Each row is a point on a tangle of strands that fork and nearly touch. The rows are in no order.
Two points are linked if the straight distance between their rows is under 37.8. Some points are linked to none.
k914: [  2  -6  -6  -4   9 -23  -4   9 -43   9   1 -17  13  -3  -5  -2  -1   8
 -14 -24   8]
k864: [ -2  -2   5  10 -13 -15 -14  11   8   3  -4   6  -3  -5  10   1   8  -7
  -2   0  -1]
k480: [  1  10 -10  10   9  -8 -20  16   1   4  10  12   6 -16   5  -4   3   8
  -8  -4   1]
k452: [  0  -5  -5  -6 -13  28  23 -14  14  -3  -4  15  19  23  -5  -7 -22  -4
  15  23   8]
k180: [  8  -8  19  -1  -3  -2  19 -14   0  -5 -14 -11  -5  18  17  -6   1  -5
 -10 -11  -7]
k172: [  1  -7  -5 -29  -3  13  12 -13  18   5 -18   8  11  19  -3   9  -6 -11
  26  24  -5]
k139: [ 24  -6  13  -6  10  -1  12 -11 -10   0  -9  -6  -8  -8  11  -2  -6   8
  10 -14  -2]
k766: [ 18 -10  10 -21  -4  18  10  -1   3   3 -29 -11  13  20  -6   5 -16 -11
  18  16  16]
k493: [ -8   2 -22  10   0 -25  -3   1 -18   1  18  13   3 -17   2  -4  -2   1
   1  -8 -11]
k399: [ 15  -5 -14 -17  18  27   7  -9  -6  -2  15   3   9  -9  -4   2 -20  21
  14   4   1]
k292: [ -7  23 -17  13  -1 -23 -15   8  10   6  12  19   2 -16   5  -1   9   1
 -10   1  -3]
k531: [  6   1  20   3   3  12  24  -5  -6  -8  -1 -13   2  17  10  -2 -13   1
 -13 -12   1]
k271: [ -6   5   5  22  -7   3 -13  12 -11   4   9 -25  -3   3   7  -9   8   3
 -31 -22  16]
k131: [ 32  -3   8 -10  14   8  27  -7   0   0  -6  -7  -5   4   8   4 -18  14
   3   0   5]
k668: [ -6  -3  11 -11  -7  -8  16 -18  11  -7 -11  10  -9   8  -7  13   4 -15
   3  -1 -14]
k758: [ -1  -1  18  -5  -5 -14  10 -13   2  -4 -13   0 -13   7   4   2   9  -6
  -8 -16 -10]
k193: [ 23  -7  -1 -17  18   0  25   0 -29   2  -2  -7  12   3  -6   7 -18  20
   1 -13   6]
k718: [ -6  -7   2  11   0  -1  -7   0   1   1  15   1  -1  -1  -7   5   4  -1
 -14 -18 -11]
k921: [ -2  -5  18  -4  -8  -1   2  -6  15   2 -20  -7   4  24  -4   5   9 -17
 -15   0  -1]
k719: [-10   7  -8   0 -13 -26 -17   6   7   0  -9  18  -7 -10   4   1  15 -21
  14  27   4]
k250: [  7  -6   1   5  13 -20   1   1 -24   3   1   4  -4 -12   8  -5  -1   9
   5 -17  -7]
k965: [ -6   4 -12  30 -12   7 -21  15  -2   2  19  -6   8 -10   0 -12   4  -9
 -17  -4  17]
k387: [ 4  3 14 -2 14  6 -9  3 19  5 -6  7  2  7  0  2  5  1  4  6 -7]
k296: [-14 -18  -6 -15  -4  18 -18 -11  14   0  -5   5  12  -3  -7  -4   4 -10
  17  14  -8]
k571: [ 16  -7 -11 -16  20   9  20 -12  -6  -1   8   9   7   2 -13   5 -20  21
  14  -3  -8]
k138: [-16  17  -6   6   8 -31  -8  -1  -6  11  11   5 -13  -4 -12   3  15  14
 -19 -13  -9]
k150: [ -5  -8  -2  -1   4  29 -19   0  10  -5   5   1  12 -12  -3 -10  -1  -2
  10   8   1]
k979: [ -8 -10  -4  10  -4  26   1  -2   8  -1   9   0   6   7 -15   2   1  -6
 -19 -16  -8]
k700: [  4 -12   0  -5   8  -7  10  -8 -13   0   2  -2  -9  -2   2   2  -5   9
   3 -11 -10]
k122: [ -3   6   4  12   5  13  -7  17 -15  -1  17 -19   3  -3  -8  -3   0   8
 -26 -18  14]
k532: [-10  21 -10  29 -15 -31  -5  -3  -1   8   0   5 -20  -1   0 -10  14  -5
 -17 -13   4]
k189: [ 15   2  13 -10  -1  36  19  -3   4 -18   0 -20  -1  -2  -3   3 -19   1
  12  19  20]
k790: [  9   3  17  -6   2  20  24  -4   1  -5  -9  -6  10  24   4  -4 -15  -3
  -6   7   8]
k577: [ -9  -4  13 -11   2  -2  -7  10  18   8 -16   0  -2   8  -4   6   7  -7
  15  19  -9]
k643: [  0  -8  14  -6  -8 -17 -16  10   6  10 -18  -5  -1   0   9   0  11 -12
  12  13   3]
k439: [ 22  -4  11 -13  -5   9  14 -11  14   4 -16  -1  -6   7   5  11 -10   2
  19  14   3]
k996: [ 14   1  -8 -16   7   9  -2 -13  12   8  -9   4 -12  -7  -1  11  -1  15
  33  16  -2]
k760: [ 15  -2  -6  -7  -1  -4 -11  -4   8   7  -6   5 -18 -20  15  11  -3   1
  31  16   0]
k850: [ 22   6   4  -9  13  29  25  -6  -4  -9   1 -14   0   3   2   5 -26  15
  12   9  12]
k163: [-11  -6 -21  -1  17 -11 -14  10 -15  10  19   2  11  -1  -8  -5   4  14
 -12  -9  -9]
k489: [  0   5  17   6   8  12  16  -3  -6  -5  -2 -18   6  19   2   1   2   5
 -31 -24   1]
k687: [ 6  5  6  5 17  0 -4 13  9  5  3  3  5 -6  3  0 -2 12 -4 -4 -5]
k871: [ -7   3   1  -9  10   8  19  -8  22  -4   1  15   0  13  -3   6  -6   9
   6  12 -17]
k601: [ -3  -3  -5 -10   7  -7   7  -9   1  -5   6   8 -12  -7  -6  11   2  10
   7   1 -21]
k918: [ -6  -5  -4 -10  -5  13  21 -15  18  -3 -10  11   9  18  -6   3 -10  -2
  12  18  -7]
k961: [ -5   3   1  20 -14 -18  -8   5  -9   1   3 -12 -10   2  29 -11  12  -8
 -18 -12   3]
k310: [-18  17  -7  19 -20 -28 -10  -6   0  -2  -6  17 -21  -4   7  -7  19 -15
  -9   0   4]
k497: [ -9 -22  -1 -11 -10  13 -22   9   8   6 -12  -6  14   9  -7   2   0 -20
  16  12   2]
k799: [ -9   3  11 -22 -10 -16  -4  -8   8  -2 -22   6 -16  -8  -1  15  19 -11
  16  19  -5]
k62: [ -1   3   7   7  17 -21   5  -4 -15   4  -5  -3  -6   9   0  -4  10   9
 -17 -31  -8]
k586: [-19  25 -15   5  -9 -23 -16   2   6  -8  11  22 -10 -19   5   3  15  -5
   2  10  -4]
k109: [  5   1  22   4   4  17  -5  12   1  -9   0 -19   4   4   6  -1   2  -3
 -13  -2  14]
k482: [ -9  18   8  -1   8 -22  -1  -6   7  -2  -1   7 -16  -4  -7   7  19   8
 -14  -9 -19]
k994: [ 18   2  -6 -12  18   5  37  -5 -16  -1   3   6  12  12 -15   0 -24  15
   6  -6   3]
k537: [  9  -4   7 -16 -12  32  19  -1   8  -6 -16 -12  21  17  -7   4 -20  -6
  16  24  27]
k227: [ -3  13 -14  30 -12 -18 -13   3  -7  17   9  -6  -9   2   2  -9   9   4
 -25 -21   6]
k205: [  4   3   1  15  -7 -26   1   3 -16   2   0   9  -9 -13  20 -10   4  -3
   2 -12  -1]
k516: [  7   4  19  -6   9  30  11   0  12  -7  -2  -1  16  13  -8   1 -15   0
   2  10  12]
k19: [-13   8  -3  16 -19 -26 -16   8  11   7 -15  11  -8  -3   1  -5  18 -19
   3  11   6]
k393: [ -5  -9  -4   7   9  19 -13   8  -6  -6  18   3   6 -10   1 -10  -3   6
   4  -3  -3]
k734: [-14  -1   1 -10  -6  -9 -14  -8  10  -3  -6  15 -12 -15  -1   7  15 -12
  22  23  -7]
k578: [ -4 -15   2   4 -11   9 -19  16   1   0  -3 -10   8  -6   5  -6   5 -19
   8  13  12]
k509: [  4 -13  10  -1   0  20   7  -1   2  -8  -3 -11  -2   4   4  -3  -6  -6
  10  10  -3]
k604: [  9  -2 -13 -12  15  11  -9  -9   8   5  12  11  -2 -15   6   1  -6  14
  28  12 -12]
k797: [-10   8 -22  18   1 -32 -10  15 -27  14  10   5  14  -2  -7  -8   4   7
 -15 -18   6]
k785: [ -1  -4   7  17 -18  -1 -16   4  -1   0   5 -24  -5   7  16   1  11  -5
 -20 -14  -1]
k587: [ -5   2   9 -25  -8  -9  18 -14  10  -8 -28   3  -5  16  -9  11   5 -14
  15  15  -3]
k446: [  9   1   2  -4 -11  34  29 -14   6  -6   0   3  12  13  -9  -4 -25  -7
  13  25  24]
k849: [ -9 -11  -2 -30  -9  -6   3 -10  15   1 -18   4   4  10 -12  20   5 -14
  20  22  -6]
k762: [ 11 -10  -9  -5  17  15   0   6 -13  -3  15  -1   2 -16  -2  -7 -12  16
  11  -2  -3]
k746: [ 10  -1   9  -6  19   6  16   4 -22  -2   6 -10  14   0  -9   0 -17  13
 -13 -21   7]
k96: [-11   3 -19  26 -13  -2 -16  14   3  -3  11  15   3 -10   7 -15   5  -7
   7   7   2]
k485: [  5  -2   3  -2  10  19   2   8 -13  -7  16 -10   8  -9 -11  -4  -9   9
 -13 -20   8]
k911: [ -4   0  -2  -8  19   6  17  -4   7  -3   9  13  10  10 -15   0  -9  13
  -5  -6 -18]
k980: [ -5  -6 -15 -10  24   1   4   5  -8   4  13   6  14   1 -11  -2  -5  17
  -5  -5 -17]
k450: [  7  -5  -2   5  11 -16  -1  12 -29   2   2  -8   5  -7  12  -5  -1   7
 -15 -23   5]
k865: [-11   5 -22  24 -16  -2 -19  10   4   7  20   6  -2  -1   3 -14   6  -4
 -17  -3   1]
k595: [ 19  -5  -7   2  -2  -4  -3   2  -8   4   1   1  -6 -20  14   1  -9   6
  19   4   1]
k670: [ -7  -4  -2  14 -16  -7 -13  -2  10   4   0  -5 -10   2   1   5  11  -9
 -16  -9 -10]
k34: [ -5  -3  10  18 -17   2 -18  19  -3  -7  -7 -16   3  -5  16  -7   3 -16
  -9   6  14]
k917: [ -6 -11   1   9 -10  21 -16   9  13  -2   5 -12   4   7  -8   1   0  -8
 -14  -5   2]
k705: [-15  29 -25  26  -9 -37   5   5 -10   2   6  21  -8  -5  -7  -8  13   3
 -15 -13   2]
k412: [  4   0   3  -9   4  33  11  -1  -4 -23  15 -16   7 -14  -7   2 -15   4
   6   6  20]
k680: [  4   8  15  -6  10  26  -1   9  11 -11  10 -11  17   2  -2   2  -5   5
  -8   6   5]
k663: [ -6  -9   7  -2 -11  10 -14   6  17  11 -13  -8   8  17  -7   5   9 -16
 -15   3   3]
k817: [ -9   3  -8 -15   1  -5  -2 -18   6  -6   7  16 -17 -17  -4   6   6   2
  23  12 -13]
k807: [  7   1 -13   7  -5 -17  -4   2 -12   0   8  18  -7 -25  13  -7  -3   1
  14   4  -5]
k383: [ -9   5 -25  26  -9  -3 -19   5  -2  20  18  -2 -13  -2 -11  -4   6   9
 -21 -14   1]
k341: [-14  11  11   1  -4 -30  -3  -5  -3  -5  -4  -2 -25   0   5   0  28  -4
 -10  -7  -8]
k213: [-12   3  12  -9 -14 -26  -7  -4   3  -4 -13  -4 -20   0   6   8  23 -15
   2   9  -4]

A fork is a point with three links. Follow the links from the first point to the second and name the forks in between, in order.
k980, k109 | k918 > k531
k865, k577 | k532 > k19 > k864
k310, k193 | k19 > k864 > k670 > k785
k979, k760 | k670 > k864 > k19 > k734 > k700 > k250 > k807
k537, k180 | k918
k918, k516 | k531

Follow the links from the first point to the second, and from the first to the third. Name the last point that the two ways share.
k762, k705, k799 | k19
k965, k131, k480 | k19
k595, k138, k865 | k734
k687, k393, k807 | k864
k718, k341, k850 | k734
k213, k271, k921 | k670
k383, k687, k122 | k864
k668, k766, k163 | k918

Name the points in between on the shortest way along the links from the first point to the second, in order.
k979, k450 | k718 > k670 > k864 > k19 > k719 > k734 > k817 > k601 > k700 > k250
k109, k980 | k680 > k516 > k790 > k531 > k180 > k758 > k668 > k587 > k849 > k172 > k918 > k871 > k911
k399, k996 | k571 > k994 > k193 > k746 > k485 > k122 > k271 > k785 > k670 > k864 > k19 > k719 > k734 > k817 > k601 > k700 > k250 > k205 > k807 > k595 > k760
k383, k189 | k227 > k532 > k310 > k19 > k719 > k734 > k817 > k601 > k700 > k139 > k131 > k850
